Points on a hilly landscape, in no order, each with its height.
From any point a ball rolls to the lowest of the 2 points nearest to it. It stops when none of these is lower. Distance is the straight distance between rows; heights are no part of it.
<871> height 4.62: [113 143 191  94 147 119  89 118 176 105  58 130 143 166 120 110 132  68
 159 126 141 155 141]
<164> height 6.92: [156 111  96 130 158  76 138  80 160 219 173 179 101  68 123 188 113  95
 170 112 120 183  99]
<481> height 6.03: [ 80 119 100 107 126 100 163 137 125 133 108 135 132 126  98 178 118 130
  80 108 117  91  66]
<474> height 2.76: [149 104 134 114 142 122 149  82 124 102 118 146 160 122 136 137 136 132
 150 156 148 100 112]
<662> height 3.73: [149 121 117 134 145 113 150 138 105 128 144 156 115 128 147 123 110 139
 117 152 135 146 138]
<148> height 6.13: [ 80  96 108  93 137  90 157 112 162 141  92 148 117 110  96 229 107  82
 121 112 108  87  39]
<185> height 1.50: [100 144 120 134 109 152 157 146 122  96 115  81 111 189 123  84 134 158
 105 124 145  65 130]
<450> height 0.36: [147 121 110 158 140 167 122 117 122 109 158 111 122 134 140  99 129 147
 151 182 150 125 166]
<740> height 1.65: [155 113  96 147  96 189 152  87 145 182 206 138 143  31 131 119 185 151
 164 132 187 126 127]
<315> height 5.71: [ 92 115  90 112 132  82 170 119 119 159 113 156 102  92 113 209 113 103
  87  89 101 102  56]
<22> height 7.47: [171 140 145 171  77 153 112 107  82 116 134 108 194  77 137 103 149 179
 159 110 103 145 171]
<928> height 5.45: [106 146 154 124 101 150  94 166 129 113 146 112 101 163 133  81 122 130
  70  91 101  79 167]
<278> height 6.70: [ 67 153 149  87 150 100 141 151 160 119  28 115 179 179 113 141 120 101
 130 103 159 128  63]
<927> height 5.05: [137 152 187 118 122 147 103 154 120  81  87  99 148 188 171  53 117  92
 169 153 147 156 159]
<538> height 3.34: [134 133 100 121 159  88 170 149 102 148 132 157 125 130 124 145 113 131
 105 141 145 153  96]
<568> height 1.39: [107 111 104 123 152 135 165 121 146  96 116 108 129 157 118 120 135 145
 143 175 179  91 109]
<484> height 2.60: [130 147 122 102 162  73 138 155 126 134  99 157 130 147 121 158  98  99
  88 128 116 155  93]
<186> height 8.50: [171 133 143 143  85 137 150 112  75 139 164 151 171  64 141 124 146 151
 119  58  99 117 134]
<867> height 0.92: [143 125  98 160 115 167 145 136 101 119 168 114 112 105 142 102 147 157
 124 155 147  98 159]
<146> height 5.78: [137 126 148 106 127  87 133 114 102 108  65 133 177 135 148 160 128 142
 116  74  89 112  95]
<588> height 6.55: [ 74 145 125  91 150  83 143 129 178 118  42 133 161 159  87 186 123  72
 120 105 129 114  49]
<100> height 2.68: [141 124 113 164 125 121 110 127 134 179 177 131  96  88 103 140 123 136
 138 118 112 219 152]
<895> height 2.17: [124 117 148 138 143 159  68 149 148 117 145 108  85 159 141  98 112 102
 148 190 130 180 186]
<104> height 6.09: [111 119 143 136 118 132 103 102 150 131 141 122 106 125 103 150 139 127
 102  92 100 104 156]
<611> height 3.81: [125 158 118 101 153  45 140 148 126 137  70 161 144 135 123 190 106  68
 100 101  95 139  63]
<629> height 2.42: [136 109 107 145 146 140 101 131 137 179 191 133  83 100 131 128 124 145
 152 158 138 202 165]
<845> height 8.94: [121 113 100 120 100 137 166 116  91 154 162 163 130  76 122 149 143 158
  93  78 114  56  93]
<592> height 6.65: [137 102 100 111 165  79 157  85 155 183 136 177  98  83 115 210 111  78
 159 120 113 139  73]
<823> height 8.44: [165 124 154 149 114 101  65 110 140 117 126 135 134 111 120 138 100  96
 174 147  82 196 169]
<226> height 1.78: [ 91 109  77 131 143 126 189 134 130 123 126 119 130 134 103 146 126 177
 129 157 174 103  87]
<649> height 4.88: [135 138 118 132  98 104 153 112  81 108  89 121 194 125 142 147 137 191
 109  78 109  97  93]
<460> height 1.81: [142  99 107 137 132 154 142  83 143 141 154 142 122  84 116 135 146 158
 153 166 166 112 135]
<3> height 3.50: [148 118 154 126 115 148  92 159 111 145 186 163  89 109 158 116 111 105
 104 130  87 172 183]
<696> height 4.42: [123 154 117 161 123 151 150 163 105  94 129  86 106 190 144  79 128 139
 140 172 138 126 153]
<91> height 0.71: [103 121 103 106 126 148 185 138 117  97 117 117 122 158 134 112 131 149
 105 146 159  28  72]
<546> height 0.90: [130 106 115 135 162 156 130  99 163 106 140 113 115 152 130  99 135 127
 160 200 174 111 146]
<878> height 8.14: [154 123 159 155 111 115  86 109 118 103 124 118 162 115 126 120 107 144
 162 137 103 190 174]
<255> height 5.18: [157 156 122 167 103 163 138 168  74  94 150  85 131 156 161  74 127 165
 134 163 120 110 167]
<452> height 2.92: [127 120 159 116 147 143  60 150 167 151 156 133  70 153 148 128 122  90
 117 157 114 173 182]
<351> height 2.10: [147 136 118 171  92 180 103 131 100 119 180 113 141  86 138  99 146 162
 129 127 114 118 184]
<231> height 4.78: [ 63 103 138  91 144 144 133 126 183 110  89 124 114 155  98 142 137 107
 124 117 164  78  83]
<771> height 7.70: [152 135 154 149 108 101  99 106 117 102  88 108 178 127 119 141 130 156
 142 103  91 161 152]
<415> height 1.54: [150 103  92 143 126 154 154  79 144 177 193 129 128  52 108 122 154 168
 182 154 183 144 125]
<730> height 3.62: [116 144 153 125 119 147 113 183 114 102 139 103  80 187 151  67 121 100
  95 138 121 138 172]
<307> height 1.77: [151 107 137 138 140 150  70 114 139 120 164 119 115 114 134 105 108 115
 167 195 132 179 183]
<589> height 2.24: [134  92 120 118 137 129 150  61 141 128 136 157 141  83 111 155 138 141
 158 145 152  85 106]
<423> height 6.83: [104 161 161 101 137  94 129 151 138 105  38 105 171 189 124 108 133 119
 135 100 144 139 106]
<785> height 7.12: [133 131 103 138 140  91 129 132 144 179 139 152  88 111 101 193 125 117
 101  93  98 165 117]
<107> height 4.81: [137 156 154 151 120 151 121 159 113  81 103  71 129 205 162  56 120 119
 160 176 154 139 156]
<585> height 4.07: [134 131 100 128 180 100 156 132 134 119 127 124 124 166 117 112  96 137
 148 189 168 165 121]
<378> height 3.90: [140 147 126 139 102 123 154 141  83  91  90 100 178 146 152 102 138 195
 115 105 132  72 120]
<728> height 6.99: [129 133 154 150 108 116  94 106 127 115 107 118 141 124 107 147 126 127
 108  87  84 143 157]
<235> height 4.02: [136 132 179  98 140 118 101 105 137 102  92 144 149 156 133 116 123  92
 128 116 122 118 140]
<272> height 6.16: [173 144 146 149  93 133 142 162  68  91 116  99 170 160 185  81 128 180
 136 137 105 128 146]
<653> height 6.41: [ 93  96  84 101 154  90 168  95 162 164 117 156 109  82 107 224 115  97
 150 130 125 121  46]
<603> height 2.70: [117 135 138 113 140 120 117 175 129 133 128 140  85 172 131 103 125 104
  84 130 122 134 145]
<284> height 6.29: [ 72 141 112  99 132  85 139 148 156 134  78 129 121 145  81 193 124 106
  90  93 113 110  73]
<695> height 7.04: [149 110  94 118 170  93 151 112 136 200 176 173  96  86 129 161 114 113
 138 140 135 184  96]
<381> height 4.89: [132 141 180  99 153 141  86 132 156  93  95 117 133 172 141  68 124  76
 158 159 147 153 154]
<751> height 6.68: [105 131 107 133 145  90 121 133 153 154 103 132 107 140  77 190 121 114
 105  95 103 142 103]
<932> height 1.51: [115 114 115 104 114 129 171 114 108 101 107 138 158 125 128 140 140 164
 112 129 149  31  74]
<576> height 3.29: [140 121 156 102 142 132 141 109 123  87  93 132 159 164 155 102 131 125
 137 148 150  95 122]
<133> height 2.69: [171 117 142 147 110 143 111 143  94 150 189 153 115  82 146 111 119 120
 134 134 106 191 166]
<498> height 2.14: [151 110 122 156 119 165  95 125 115 145 192 119 109  85 136 107 122 142
 159 169 119 185 188]
<400> height 5.04: [136 143  98 112 139  63 162 120 117 166 102 165 125  98 124 212 109  83
 100  91  85 132  67]
<819> height 3.53: [134 109 140 121 147 152  77 157 138 173 187 149  51 129 166 135 123 117
 101 162 115 175 177]
<783> height 1.34: [135  94 139 120 162 149  92  84 167 133 147 132 110 130 132 121 127 113
 159 184 150 135 161]
<441> height 4.38: [ 93 130 123 122 157 122 112 141 172 129 106 103 102 173  98 127 126 124
 119 148 159 152 138]
<820> height 8.19: [158 139 141 161  80 147 120 130  85 143 180 137 154  62 128 117 134 145
 136  72  86 158 161]
<852> height 5.40: [ 85 111 135 115 136 152 111 125 153 134 142 126  89 149 128 135 145 123
  92 122 125  78 139]
<829> height 7.86: [178 148 134 171  54 185 103 122  80 130 172 115 192  40 138  92 151 159
 155  80  92 149 179]
<184> height 7.80: [158 138 133 142 133  89 114 122 125 146 124 164 106 117 113 171 108  95
 121  95  78 173 131]
<439> height 4.19: [111 128 102 152 160 122 131 151 147 124 136  96 104 178 112 102 114 140
 144 181 167 176 152]
<597> height 1.76: [156 131  92 162  64 204 134 110 132 178 205 116 155  31 126  99 195 157
 152  91 170 111 134]
<525> height 0.55: [ 70 137 127 105 126 145 171 156 138  92  98  96 129 182 123  92 133 138
 120 117 159  38  85]
<345> height 5.01: [ 63 118 162  82 146 153 102 124 189 133 116 118  84 164 114 119 147 102
 105 107 149  75 109]
<894> height 2.74: [122 150 125 119 112 120 147 147 101 102 113 113 141 155 128 105 134 158
  92 111 125  83 122]
<64> height 6.89: [180 148 126 162  98 136 139 130  80 104 113 108 188 119 155  99 142 201
 157 131 127 134 148]
<78> height 8.77: [153 130 128 123  98 125 162 108  79 123 147 158 163  73 147 141 135 163
 106  75 107  73 108]
<495> height 2.06: [159 144 101 179  73 212 116 131 111 145 187 103 156  42 137  83 169 167
 150 115 142 126 171]
<324> height 4.58: [ 74 140 146 112 157 140 119 138 186 107  83 102 122 183  96 111 137 105
 133 120 169 126 111]
<826> height 4.91: [131 147 182  90 116 103 104 120 117  98  70 140 158 164 150 125 127 103
 110  88  89 100 115]
<642> height 4.51: [113 135 138 146 113 175  98 174 110 127 166 107  84 150 155  82 124 131
  86 134 104 106 184]
<716> height 1.31: [127 151 145  97 158  89 114 179 141 140  95 152 105 176 128 126 113  73
  93 127 126 148 105]

For each start below, name the point where the ball stops.
<728>: <716>
<78>: <696>
<278>: <716>
<146>: <525>
<184>: <716>
<785>: <716>

Call two points neighbours if one is among the 2 nearest of the other. Go from one point of each pair to the other, from neighbour to neighbour, staying as low as possible. Name the highest point that can't be avoided.
<696> and <307>: <927>
<307> and <525>: <226>
<415> and <450>: <351>
